Points on a hilly landscape, in no order, each with its height.
From any point a climber takes the steepest step (rise divided by distance) to one of its 2 nearest points. It stops when none of these is higher. Distance is the straight distance between rows; heights are no part of it.
j_996 height 3.16: -.09  .28  .03  -.08  -.08  -.29  -.16  .07  .32  .14  -.09  .23  .03  -.10  -.21  .09  .20  -.07  -.45  .07  -.03  .03  -.09  -.23  .05  .10  -.18  .01  -.02
j_419 height 2.41: .02  .21  .08  .00  -.27  -.12  .23  .08  .06  -.21  -.18  -.05  .06  -.10  -.10  -.09  -.12  .14  -.13  -.35  .02  -.08  .17  -.02  -.12  .42  -.49  -.25  .18
j_300 height 5.01: -.10  .09  .13  .12  -.04  -.22  -.13  -.17  .04  .17  .10  -.08  .06  -.22  .12  -.06  .38  -.13  -.08  .13  -.38  -.04  .02  -.21  .10  -.17  .27  .23  -.14
j_57 height 2.79: -.11  .00  -.03  .05  -.09  .32  .05  -.07  -.20  .11  .08  -.20  -.10  .18  -.08  -.03  -.36  -.16  .52  -.13  -.03  -.06  .33  .16  .01  .06  -.16  -.06  -.08
j_151 height 4.65: -.11  .15  -.01  .03  -.33  -.29  .09  .09  .10  .07  .13  -.05  -.05  -.12  -.13  .19  .02  .13  -.04  -.39  .08  -.09  -.07  -.07  .06  .17  -.18  .00  .16
j_368 height 5.53: .12  .11  .01  -.08  -.06  -.19  .05  -.20  -.05  -.15  .07  .11  .00  .08  .27  .09  -.13  .00  .53  .13  -.01  -.04  .01  .33  .05  -.12  .23  .06  .13
j_617 height 3.42: -.09  -.05  -.10  .01  .10  -.21  -.20  -.05  -.12  -.02  -.20  -.23  -.18  -.17  .00  -.08  .18  -.03  -.42  .29  -.08  .12  -.10  -.15  -.01  -.12  .22  .12  -.15
j_474 height 5.28: -.09  .25  .11  -.02  .16  -.05  -.06  -.06  .15  -.23  .19  .03  -.04  .00  .14  -.01  -.09  .10  -.04  .04  .05  .06  -.08  .21  .08  -.33  .19  .11  -.03
j_841 height 0.40: -.03  -.42  -.14  -.07  .23  .14  .03  -.03  -.26  -.05  -.23  -.05  -.15  .05  -.04  -.06  -.23  -.10  -.08  .12  .10  .08  .15  .24  -.22  .09  -.07  .02  -.02
j_865 height 1.42: .11  -.10  .19  .07  -.07  .24  -.23  -.11  .28  .07  .18  .21  .24  .08  -.08  -.06  .15  .00  -.03  -.05  -.21  .04  -.14  -.08  -.07  -.15  .35  .05  .04
j_565 height 0.82: -.07  .25  .05  .01  -.35  -.18  .15  .23  -.04  -.14  .26  -.04  .05  -.01  .15  .10  .15  .08  .17  .05  -.17  .10  -.16  -.06  .16  -.21  .23  .00  .07
j_350 height 2.17: .18  .11  .16  -.09  .04  .32  -.08  .08  .00  .08  .04  .20  -.01  .20  .06  .06  -.02  -.07  .18  -.31  -.06  .06  -.01  .16  -.16  .20  -.11  .02  .27
j_656 height 1.19: -.10  -.11  .04  -.02  .07  .21  -.20  .02  -.11  -.04  -.09  .22  -.03  .08  -.21  -.02  -.01  .04  -.08  .04  .11  .01  -.20  -.06  .40  .10  -.16  -.10  .23
j_613 height 6.05: -.13  -.18  .07  -.13  .03  .28  -.02  -.05  -.10  .13  .19  .21  .06  .05  .02  -.05  -.01  -.01  .31  -.08  .13  -.02  .06  .09  .19  .00  -.05  .05  .04
j_476 height 6.83: -.16  -.05  -.21  -.02  -.02  -.03  -.20  -.12  -.24  -.17  .14  -.30  -.03  -.15  .20  -.13  .07  -.08  -.06  .41  -.05  .05  .00  .16  -.16  -.27  .19  -.02  -.06
j_355 height 5.22: .04  .09  .08  -.09  -.28  -.19  -.06  -.16  .01  .07  .25  .01  .11  -.04  .18  .14  .05  .12  .42  .02  .06  .00  -.09  .15  .01  -.21  .40  .07  .13
j_485 height 4.95: -.01  -.02  -.20  -.02  -.14  -.40  .12  .05  .29  -.01  -.22  .09  .08  -.08  -.01  -.04  -.06  .10  -.43  .03  -.18  -.09  -.14  -.31  -.04  .19  -.20  -.04  .08
j_735 height 3.70: -.19  .01  -.08  -.02  -.06  -.38  -.17  .03  .19  .14  -.16  .02  -.03  -.24  -.18  .06  .21  -.37  -.53  .24  -.20  .04  .04  -.17  -.01  -.03  -.20  .11  -.11
j_676 height 3.35: .21  .20  .11  .03  -.06  -.10  .19  .20  -.03  -.04  -.23  .05  -.18  .09  -.10  .02  -.30  .04  .07  -.22  -.07  .11  .03  .20  -.30  .00  -.06  .06  -.01
j_972 height 4.85: .01  .04  .01  .04  .34  .02  .00  -.07  .19  -.09  .18  .02  .05  -.07  -.02  .04  .08  .04  .00  -.10  -.05  .10  .04  .13  -.07  -.15  .25  .11  -.14
j_207 height 6.48: .09  -.12  .12  .10  .02  -.15  -.10  -.09  -.16  -.03  .02  .04  -.07  -.12  .06  -.12  .16  .03  -.02  .16  -.08  -.10  -.14  -.03  .05  .08  .27  .01  -.04
j_808 height 0.73: .08  -.20  -.01  -.09  .31  .28  -.14  -.02  -.06  .01  -.19  .11  .12  .03  -.09  -.22  -.17  -.15  .12  .21  .16  .10  .00  .23  .02  -.25  -.03  -.17  .22
j_53 height 4.35: .03  .19  -.09  -.15  -.15  -.14  .16  .30  .34  .00  .01  .05  .09  .00  -.06  -.02  .07  .04  -.19  .02  -.12  .09  -.19  -.21  .07  -.24  -.09  .03  -.11
j_251 height 1.85: .21  -.10  .09  .22  .19  .18  .08  -.12  -.07  .08  .21  -.03  .02  .06  .04  .01  .03  .13  .51  .01  -.15  -.04  .18  .23  -.03  -.09  .13  -.19  .25
j_398 height 2.58: -.08  -.25  -.02  -.23  .33  .16  .04  -.01  .07  -.13  -.28  -.02  .17  .11  -.07  -.12  -.17  -.12  -.15  .07  .13  -.04  .03  -.02  .05  -.04  -.25  -.01  .01
j_715 height 4.12: -.10  -.06  -.29  .09  .14  .40  -.16  -.18  -.03  .16  .23  -.16  .16  -.09  .13  -.10  .05  -.01  .18  .24  .03  -.08  .19  .26  -.28  -.16  .12  .01  -.03
j_729 height 4.45: .09  .01  -.13  .02  .30  .10  -.07  -.25  .04  .12  .17  -.17  .05  -.01  .30  -.02  .01  .01  .03  .07  -.13  -.01  .15  .25  -.16  -.15  .24  .08  -.13
j_209 height 5.89: .04  .30  -.04  -.05  .00  -.01  .09  .08  .01  -.08  .22  .06  .09  .26  .33  .22  -.13  -.06  .34  -.19  .07  .05  .03  .21  -.02  -.23  .17  .07  .08
j_329 height 1.13: -.19  -.32  .06  -.20  -.08  -.26  .14  -.01  -.07  -.10  -.07  .19  .18  -.10  -.06  -.06  .11  -.03  -.26  -.04  -.14  -.18  -.04  -.25  .21  .30  -.08  .09  .00
j_263 height 5.38: -.09  -.12  -.07  .05  .27  .21  -.04  -.12  -.33  .01  .06  -.31  -.15  -.08  .08  -.12  .13  -.18  .13  .03  -.03  -.04  .22  .20  -.04  .12  .10  -.02  -.11
j_590 height 7.81: -.30  .00  -.17  -.09  .02  .11  -.09  -.02  -.21  -.06  .00  -.23  -.06  -.16  .21  -.16  -.09  -.05  .02  .28  .17  -.05  .04  .15  -.03  -.07  -.09  .03  -.15
j_503 height 0.92: .02  -.05  .23  -.10  .28  .38  -.21  -.04  .01  -.14  -.14  .25  .15  .28  -.10  -.14  -.09  -.11  .07  .04  .06  .12  -.02  -.03  .22  -.07  -.08  -.09  .16
j_283 height 4.34: -.14  .13  .09  .06  .00  -.38  -.09  -.01  .06  .18  .00  -.12  -.10  -.23  .03  .00  .32  -.21  -.33  .10  -.20  -.10  .05  -.23  .11  -.08  -.05  .15  -.13
j_509 height 5.49: -.05  -.21  -.02  -.05  .05  -.02  .07  -.15  .00  .09  .11  -.13  .05  .02  .06  .01  -.14  .04  .20  -.11  .08  .00  .04  .14  .10  -.07  -.07  .21  -.11
j_850 height 7.04: -.04  -.24  -.18  -.09  -.16  .08  .15  -.03  -.07  .18  -.15  .11  -.10  -.14  -.18  .06  .05  .09  -.20  .03  .19  .04  .07  .02  -.09  .24  -.18  -.07  -.06
j_146 height 2.28: .08  .11  .17  -.13  .15  -.01  -.20  -.05  .27  -.14  -.16  .09  .14  .10  -.25  .03  .08  .12  -.14  .00  .05  .05  -.25  -.39  .12  -.06  -.08  -.03  .05
j_365 height 6.13: -.13  .01  -.24  .07  -.15  .11  -.31  -.27  .06  -.05  .28  -.14  .08  -.15  .11  -.17  .16  .00  .09  .40  -.19  -.05  -.10  .20  -.16  -.40  .17  -.06  .02
j_287 height 1.25: .19  -.09  .19  -.07  -.05  .16  -.02  .21  .27  .03  -.08  .20  .31  .20  -.03  .00  -.05  .12  .03  -.02  -.02  .09  -.23  -.01  -.07  -.23  .20  -.05  .00
j_317 height 3.39: .09  .16  .09  .02  -.06  -.15  .29  .27  .08  .07  .15  .04  .21  .10  .10  .21  .20  .04  .20  -.27  .07  .05  -.01  -.19  .15  .02  -.01  -.05  .10
j_834 height 5.74: -.04  .25  .10  .02  -.12  .02  -.19  -.11  .20  .02  .19  .23  .15  .09  .29  -.05  .06  .08  .12  .10  -.05  -.08  -.14  .01  .06  -.22  .20  .21  -.12
j_349 height 1.86: .11  -.08  .31  -.20  .14  .21  -.03  .14  .20  -.18  -.12  .08  .19  .22  .03  -.05  -.10  -.05  -.16  -.24  -.16  -.16  -.15  -.25  .16  .02  -.16  .13  .06
j_422 height 2.72: -.11  -.04  .14  -.14  -.04  -.20  -.23  -.11  .22  .01  -.16  .19  .13  -.03  -.24  -.08  .19  -.13  -.30  .17  .04  -.07  -.13  -.37  .18  -.05  -.09  -.01  -.11
j_914 height 4.79: -.21  -.08  -.25  .15  -.01  .15  .02  -.10  -.33  -.09  .29  -.49  -.03  -.14  .00  .06  .05  .00  .25  .09  .05  -.07  .32  .16  -.04  .04  .12  -.07  -.07
j_229 height 3.51: -.13  -.05  -.14  .01  -.20  .17  .20  -.04  -.34  .14  .12  -.41  -.18  -.17  -.12  .08  -.20  -.10  .03  .01  .16  -.23  .11  -.03  .02  .26  .03  -.03  -.19
j_303 height 3.82: .01  .13  -.20  .04  -.41  -.02  .04  -.26  -.05  .31  .22  -.36  -.11  -.32  .08  -.02  -.15  .04  .38  .12  -.08  -.15  .07  .32  -.12  -.20  .21  .01  -.03
j_501 height 1.11: .22  .22  .09  .09  -.08  .08  .03  .27  .14  -.11  .07  .17  .18  .24  .22  .03  .18  .19  .11  .08  -.01  .07  -.18  -.14  -.10  -.26  .35  -.04  .06
j_797 height 5.48: .14  -.24  .28  .02  .17  -.01  -.18  -.10  -.08  -.16  -.01  .18  .09  .03  .00  -.05  .16  .00  .03  .09  .04  -.07  -.17  -.25  .24  -.06  .15  -.16  .03
j_859 height 2.22: .00  -.13  -.14  -.02  .03  -.16  .04  .08  -.24  .05  -.15  -.46  -.12  -.30  -.03  .06  -.07  .05  -.20  .01  -.05  -.17  -.15  .16  -.06  .04  -.02  .00  .11
j_482 height 3.11: .13  .00  .05  .10  -.04  .01  .12  .13  .07  -.16  .14  -.03  .16  .09  .04  .10  .08  .07  .19  -.17  .12  .22  -.13  -.09  .14  -.19  -.04  -.10  .00
j_197 height 2.57: -.03  .14  .14  .08  -.14  .14  .07  .01  -.14  .09  .16  -.10  -.14  .23  -.04  .17  -.20  -.05  .47  -.35  .01  .10  .27  .00  -.05  .21  -.16  .12  -.01
j_623 height 4.53: .20  .03  .04  .00  .22  -.16  -.02  .05  .05  .00  .00  .31  -.01  .38  .13  .25  -.08  -.08  .12  -.18  .11  .15  .21  .09  -.06  .11  -.03  .10  -.04
j_446 height 0.80: -.32  -.28  -.12  -.14  .08  .10  .00  -.06  -.17  .03  -.14  .18  .06  -.17  .03  -.13  .25  -.12  -.36  .06  .02  -.08  .05  -.12  .17  .23  -.08  .02  -.07
j_769 height 5.95: .17  .05  .02  .01  .05  -.27  .10  -.05  .21  -.09  -.14  .12  -.02  .14  .09  .05  -.16  .11  -.13  -.15  -.11  -.02  -.10  -.22  -.10  .23  -.22  .04  .15
j_384 height 3.57: .11  -.15  .19  -.04  .18  .03  .13  .14  -.05  -.39  -.07  .18  -.01  .18  -.12  -.01  -.09  -.05  .01  -.01  -.07  .11  .00  .07  .15  .12  -.09  .04  .10
j_641 height 6.78: -.28  -.16  -.05  -.11  .23  .26  -.11  -.10  -.09  -.03  .12  .02  .16  -.14  -.03  -.14  .13  -.08  .01  .14  .21  .06  .10  .15  .09  -.06  -.02  -.02  -.08
j_241 height 4.41: .14  .16  .19  -.01  -.04  .33  .14  .32  .04  -.12  -.18  .19  .10  .18  .14  -.13  .22  .08  .05  -.15  .01  .09  -.09  -.19  -.20  .24  -.03  -.09  .17
j_624 height 1.77: -.01  -.04  .02  .16  .08  .05  .18  .01  -.21  -.14  -.20  -.21  -.23  -.04  -.25  -.09  -.25  -.07  -.07  -.16  .08  -.02  .22  .03  -.25  .28  -.25  -.18  -.12
j_575 height 3.05: .06  .05  .16  .03  .03  -.24  .16  .17  .01  -.05  -.24  .12  -.15  .36  -.08  .15  -.31  -.20  .11  -.27  -.04  .01  .20  .10  -.34  .07  -.42  .00  .07
j_472 height 5.51: .10  .41  .03  .07  -.06  -.09  .07  .18  -.05  -.04  .05  .07  -.05  .24  .27  .37  -.28  .00  .14  -.32  .10  .18  .16  .19  -.20  -.03  .17  .25  .15
j_772 height 3.67: .19  .09  -.04  .09  -.36  -.03  .28  .24  .06  .03  -.06  .04  -.23  -.11  -.22  .05  -.24  .13  -.08  -.16  .08  .01  -.12  .11  -.20  .15  -.02  -.18  -.04
j_966 height 4.98: .05  .01  -.01  -.03  .12  -.35  .16  -.11  -.01  -.03  .07  .03  -.05  .20  .11  .13  -.20  .01  .26  -.09  .13  .04  .18  .02  .01  -.06  -.15  .17  -.21
j_505 height 0.58: .01  -.18  .03  -.06  .33  .23  -.22  -.21  -.17  .01  -.25  -.04  -.09  -.02  .03  -.22  -.12  -.14  -.01  .17  .13  .19  .11  .20  -.21  -.11  -.13  .06  .04
j_911 height 2.56: .04  .05  -.21  .04  -.08  -.16  -.17  -.02  -.20  .22  .03  -.38  -.17  -.28  .16  -.01  -.07  .01  -.21  .15  -.04  -.16  -.18  .27  -.14  -.19  .24  .08  -.01
j_272 height 3.97: -.09  -.04  -.17  -.01  -.18  .03  .04  .00  -.29  .28  .03  -.18  -.25  -.16  .05  .05  .03  .00  .21  .16  .14  -.37  .10  -.03  .27  .09  -.11  -.07  -.10
j_99 height 4.11: .16  .08  -.04  .11  -.25  -.32  .17  .13  -.04  .09  -.05  -.15  -.18  -.17  -.05  .11  -.10  .11  .04  -.10  -.02  -.07  -.09  -.05  .04  .02  .00  .00  .10
j_149 height 5.32: -.22  -.05  -.03  .04  -.33  -.36  .02  .09  .08  .10  .05  .03  -.05  -.21  -.19  .11  .21  -.07  -.19  -.12  -.01  .13  .01  -.04  .11  .10  -.09  -.03  -.03
j_74 height 2.75: .02  -.01  .13  -.04  -.05  -.05  .29  .08  .03  -.10  -.22  .14  -.01  .24  -.11  -.04  -.19  -.01  .07  -.25  -.03  -.04  .21  -.06  -.16  .32  -.55  -.13  .11
j_516 height 3.96: .00  .11  -.10  -.29  .05  -.05  .12  .14  .33  -.23  -.13  -.02  .11  .07  -.15  -.03  -.20  .04  -.14  -.05  -.02  .09  -.16  -.04  .04  -.24  -.17  .13  -.07
j_356 height 2.90: .00  -.09  -.05  .07  -.09  -.31  -.12  .04  -.29  .22  -.07  -.13  -.21  -.23  .08  .02  .15  -.20  -.34  .27  -.10  -.06  -.09  .05  -.17  -.04  .12  .10  -.04
j_599 height 4.91: -.06  -.28  -.21  .02  -.17  -.21  .06  -.30  -.05  .09  .09  -.30  .01  -.07  .25  .02  -.12  .06  .04  .02  .04  .08  .02  -.01  .04  -.23  .09  .22  -.14
j_696 height 6.11: -.15  -.10  -.11  -.01  -.24  -.23  .04  -.04  -.04  .26  -.04  -.05  -.11  -.35  -.11  .08  .17  -.07  -.14  .02  .20  -.06  .13  .04  -.19  .17  -.03  -.03  -.22
j_452 height 4.14: .22  -.13  .15  -.04  .26  .01  -.02  -.07  .08  .08  -.04  .31  .12  .19  -.02  .11  .02  -.02  -.02  -.12  .17  -.03  .05  -.01  .01  .12  -.05  -.10  -.06
j_999 height 3.44: -.10  -.37  -.28  .00  .10  -.01  -.09  -.18  -.27  .14  -.14  -.16  -.11  -.08  .03  -.16  .04  .04  -.24  .08  .10  .08  .09  -.30  -.08  .16  -.23  -.01  .13
j_245 height 4.90: .07  -.09  -.04  .00  .06  .04  -.17  .00  .12  -.20  -.09  -.02  .03  -.14  -.12  -.03  .08  -.01  -.29  .43  -.22  .02  -.20  .11  .11  -.26  .30  -.13  -.10
j_353 height 2.20: .09  -.13  .23  -.26  .36  .22  .02  -.04  .21  -.17  -.19  .03  .23  .00  -.04  -.23  -.01  -.08  -.24  -.01  -.10  -.16  -.14  -.16  .07  -.22  -.04  .00  -.11
j_788 height 0.10: .13  -.04  -.13  .13  .15  .03  .16  -.08  -.07  .12  .04  -.12  -.19  -.01  .06  .18  -.19  -.01  .07  -.17  -.05  -.05  .24  .29  -.10  .21  .17  .26  -.23
j_198 height 4.13: -.04  -.20  -.22  .03  -.02  -.32  .03  -.06  .12  .08  -.20  .15  -.07  -.11  -.13  -.18  -.07  .12  -.21  .13  .07  -.11  .01  -.31  -.02  .24  -.36  -.10  .05
j_530 height 0.97: .09  .30  .23  .17  -.23  -.15  -.09  .16  .12  -.14  .14  .10  .13  .05  .13  -.03  .12  .03  .01  .14  -.05  .09  -.26  -.27  .10  -.36  .29  -.04  .08
j_433 height 5.63: -.07  .19  -.04  .01  -.08  .20  -.02  .12  .11  -.16  .13  .22  -.06  -.01  -.11  -.11  .23  .08  .02  .08  -.14  .06  -.05  .07  .08  .06  .10  .05  -.05
j_462 height 4.89: .10  -.05  -.04  -.04  -.25  -.07  .00  -.04  -.10  .19  .14  -.18  -.05  -.06  .08  .09  .05  .09  .39  .16  -.08  -.12  -.15  .14  .18  -.09  .18  -.02  .10
j_497 height 4.16: -.02  -.02  .00  -.15  .10  -.01  -.03  -.10  .10  -.07  -.40  -.14  -.04  -.13  -.19  -.09  .04  -.06  -.28  .42  -.07  .06  -.18  -.15  .08  -.16  .02  -.09  -.02
j_132 height 1.50: .03  .19  .00  .21  .07  .15  .20  .10  -.03  -.01  .07  -.01  -.18  -.01  -.19  -.02  -.15  -.02  .14  -.09  .18  .02  .16  .06  -.20  .01  -.07  -.18  -.23
j_217 height 4.19: -.12  -.31  -.19  .02  .05  -.09  -.12  -.29  -.21  .09  .03  -.32  -.05  -.05  .19  -.03  .09  .07  -.20  .08  .05  .07  .04  -.19  -.05  .00  -.02  .24  -.05
j_412 height 4.76: .01  .20  .04  .06  -.16  .34  -.02  .30  -.01  .06  .05  .09  .09  .22  .11  .08  .19  .08  .24  -.15  .12  .27  -.12  -.16  -.29  .02  .11  -.02  .12
j_917 height 5.97: -.14  -.11  -.07  -.15  -.10  .15  .15  .17  .16  -.16  -.11  .23  .07  -.06  -.28  .04  .03  .04  -.21  -.03  .06  .18  .01  .01  .06  .10  -.14  -.09  -.08
j_170 height 3.04: -.12  -.12  .08  -.07  .38  -.05  .07  .05  -.18  -.18  -.12  .09  -.06  .12  -.08  -.03  -.12  -.12  -.02  -.01  .08  -.03  .18  .01  .08  .23  -.39  -.07  .06
j_504 height 5.06: .09  .33  .10  .07  .18  .05  .09  .03  .18  .00  .11  .12  -.05  .10  .13  .13  -.03  .04  -.02  -.38  -.09  .22  .13  .15  -.17  -.07  .16  .20  .00
j_220 height 6.04: -.16  -.25  -.01  -.05  .23  .17  -.06  -.18  -.37  .04  .13  -.14  .12  -.13  .16  -.08  .27  -.06  .18  .29  .24  -.08  .19  .20  .00  -.03  .14  -.13  .03
j_524 height 2.35: .06  .21  -.03  .13  -.03  .34  -.05  .10  -.09  .08  .10  -.01  -.21  .10  -.05  -.01  -.14  .10  .27  -.28  -.01  .01  .05  .09  -.03  .36  -.02  -.01  .12
j_773 height 0.23: .10  -.12  -.06  .04  .21  -.04  -.01  .00  -.17  .05  -.08  -.02  -.19  .15  -.05  .17  -.28  -.11  .08  -.07  .02  -.05  .24  .38  -.12  .13  -.12  .00  -.10
j_226 height 5.00: .01  -.11  -.09  -.04  -.14  -.20  .17  .25  .20  -.11  -.04  .15  .05  .02  -.18  .13  -.03  .09  -.36  .04  -.11  .05  -.17  -.13  .22  .02  -.03  -.04  .05
j_757 height 5.56: -.08  .17  .00  .03  -.04  .08  -.33  -.14  .24  -.21  .12  .03  .15  -.01  -.05  -.13  .01  .03  -.08  .38  -.14  -.05  -.20  .14  .03  -.46  .26  -.12  .06
j_531 height 1.87: -.03  -.20  -.10  -.13  .18  .03  .12  .02  -.19  .03  -.20  -.23  -.09  -.02  .06  -.11  -.09  -.02  -.15  -.06  -.15  -.16  -.09  .12  .07  .22  -.20  -.05  .14
j_748 height 4.04: -.05  .20  -.07  .10  -.22  -.13  .06  -.06  -.02  .10  .19  -.15  -.11  -.25  .01  -.04  -.11  -.01  .20  -.01  .11  -.06  .06  .23  -.12  -.23  .14  .08  -.17
j_167 height 3.12: -.20  -.10  -.14  .07  -.11  .33  .13  -.03  -.19  .12  .05  -.35  -.06  -.10  -.09  -.11  -.24  -.07  .05  -.19  .05  -.02  .26  .04  .02  .13  -.17  .02  -.16
j_379 height 3.74: .05  -.03  .21  -.13  .02  -.15  -.02  .07  .13  .09  .13  .28  .28  .23  .16  .17  .13  .03  -.02  -.24  .07  -.12  -.08  -.29  .07  .07  -.06  .00  .00
j_647 height 1.64: .07  .03  .23  .00  -.16  -.04  -.16  .10  .28  -.01  -.05  .30  .19  -.09  -.17  .12  .27  -.04  -.25  -.08  -.12  .05  -.17  -.22  .00  -.17  .30  -.02  -.11
j_313 height 3.64: -.04  -.15  -.13  .02  .26  -.05  -.14  -.08  .03  .13  .01  .15  -.06  .09  .01  .05  .08  .04  -.26  .04  .23  -.05  -.08  -.09  .17  .06  -.06  .05  -.08
j_205 height 1.91: .01  .03  .10  -.13  -.01  .04  -.15  -.06  .23  -.14  -.35  .24  .11  .13  -.27  -.12  .13  .09  -.21  -.16  .09  .13  -.16  -.26  .10  .24  -.28  -.13  .24
j_646 height 4.05: .15  .22  .29  -.07  .18  .09  .15  .29  -.03  -.27  -.15  .29  -.02  .33  .11  .00  .06  .03  .08  -.07  -.12  .11  -.07  -.02  -.08  .21  -.06  .02  .06
j_938 height 1.92: .08  .10  .27  -.12  -.09  .14  -.10  .20  .24  -.29  -.19  .25  .26  .08  -.14  .07  .15  .01  -.21  -.23  -.04  .09  -.19  -.36  -.01  .08  .15  -.09  .03
j_208 height 3.31: -.13  -.24  -.31  -.04  .01  .05  -.05  -.16  .05  .17  -.32  .04  .01  -.01  -.23  -.16  -.15  .06  -.35  .16  .10  .08  .01  -.42  .11  .07  -.37  -.07  .17
j_860 height 1.70: .25  .02  .21  .10  .07  -.03  .10  -.02  -.01  -.01  .24  -.20  -.09  .03  .16  .02  -.01  .18  .41  -.13  -.28  .03  .02  .18  .00  -.07  .16  .05  .16
j_700 height 5.05: -.07  -.07  .12  .07  -.04  .21  -.16  .11  .06  -.11  .10  .23  .13  .01  -.05  -.06  .21  -.01  .01  .20  -.07  .00  -.10  -.14  .30  -.08  .15  -.13  -.10
j_643 height 5.11: .00  .39  -.06  .16  -.29  .11  .15  .20  .03  .10  .19  -.01  -.02  .09  .18  .28  -.02  .11  .18  -.30  .13  .18  -.02  .00  -.25  .03  .24  .13  .16
j_545 height 4.36: -.18  .17  -.14  .17  -.10  .13  -.15  -.26  -.18  -.13  .21  -.40  -.05  -.18  .04  .01  -.21  -.02  .24  .10  .02  -.05  .16  .28  -.20  -.16  .10  -.03  -.12
j_491 height 2.02: .25  .10  .19  .14  .13  .15  .08  .06  .05  .20  .11  .08  .01  .22  -.03  .05  .09  .03  .40  -.21  -.03  .12  .10  .08  -.22  .10  .13  -.14  .24
j_247 height 3.23: -.09  .14  -.07  -.08  .33  -.05  -.28  -.08  .02  .02  -.04  -.05  -.05  .00  -.07  .07  -.05  -.04  -.11  .13  .27  -.09  -.02  .20  .03  -.01  -.12  .08  -.09
j_471 height 1.49: .03  -.27  .02  -.14  .14  -.09  .09  .03  .08  -.18  -.01  .13  .13  .08  .12  -.07  -.11  .02  -.27  -.04  -.11  -.22  -.13  -.24  .30  .16  -.16  .12  .06
j_965 height 1.52: -.14  -.16  .02  -.01  -.10  -.01  -.09  -.03  -.03  -.02  -.17  .31  .17  -.10  -.30  -.04  .18  -.03  -.27  .02  .04  .03  -.10  -.12  .28  .27  -.20  -.24  .27
j_386 height 2.07: .00  .11  .13  .13  -.21  .10  .27  -.04  -.10  -.07  -.17  -.12  .00  -.07  -.24  .03  -.27  -.07  -.06  -.32  .06  -.23  .17  .12  -.15  .45  -.23  -.24  -.06
j_873 height 3.79: .04  -.08  -.16  .19  .06  .30  -.07  .02  .05  .23  .16  -.14  -.03  -.09  -.11  -.21  .12  .12  .15  .25  -.01  .00  -.02  .07  -.04  -.16  .04  -.16  .02
j_627 height 6.21: -.02  .24  -.07  .09  -.10  .01  -.06  -.03  .15  .13  .15  .06  -.21  .12  .11  -.10  .06  .09  .17  .01  -.03  .04  -.11  -.13  .11  -.08  .04  .14  -.10
j_448 height 5.67: .09  .01  .05  .12  -.11  -.26  .07  -.14  -.03  .14  .14  .08  -.11  -.17  .14  .10  .25  -.06  .00  .01  -.20  -.03  .03  -.03  .17  -.02  .40  .13  -.10
j_522 height 6.90: .10  .27  .10  .05  -.12  -.12  -.03  .06  .15  -.07  -.12  .12  -.05  .07  .14  -.03  .07  .11  -.01  -.14  .00  .11  -.13  -.16  -.03  .05  .04  .14  .07
j_88 height 4.46: .10  -.13  -.29  .03  -.23  .03  -.07  -.08  -.29  .24  .12  -.32  -.09  -.01  .21  -.03  .03  .07  .18  .30  -.09  -.23  .10  .09  .20  -.20  .09  -.10  -.05
j_663 height 1.33: .13  .11  -.11  .16  .13  -.14  .17  -.05  -.15  -.01  .05  -.22  -.20  -.13  .03  -.07  -.10  .04  .16  .16  .17  -.13  .19  .01  -.09  .04  -.06  -.16  -.31

For each start below, name the point where the climber stops.
j_491: j_209
j_841: j_207
j_859: j_590
j_132: j_850
j_865: j_207
j_329: j_209

For each start below, name every point that the climber comes to, in order.
j_773: j_841, j_505, j_808, j_503, j_656, j_965, j_205, j_146, j_422, j_996, j_735, j_283, j_300, j_448, j_207
j_715: j_729, j_972, j_474, j_834, j_627, j_522
j_530: j_501, j_287, j_865, j_647, j_938, j_146, j_422, j_996, j_735, j_283, j_300, j_448, j_207
j_251: j_491, j_350, j_524, j_197, j_57, j_167, j_229, j_272, j_88, j_462, j_355, j_368, j_209
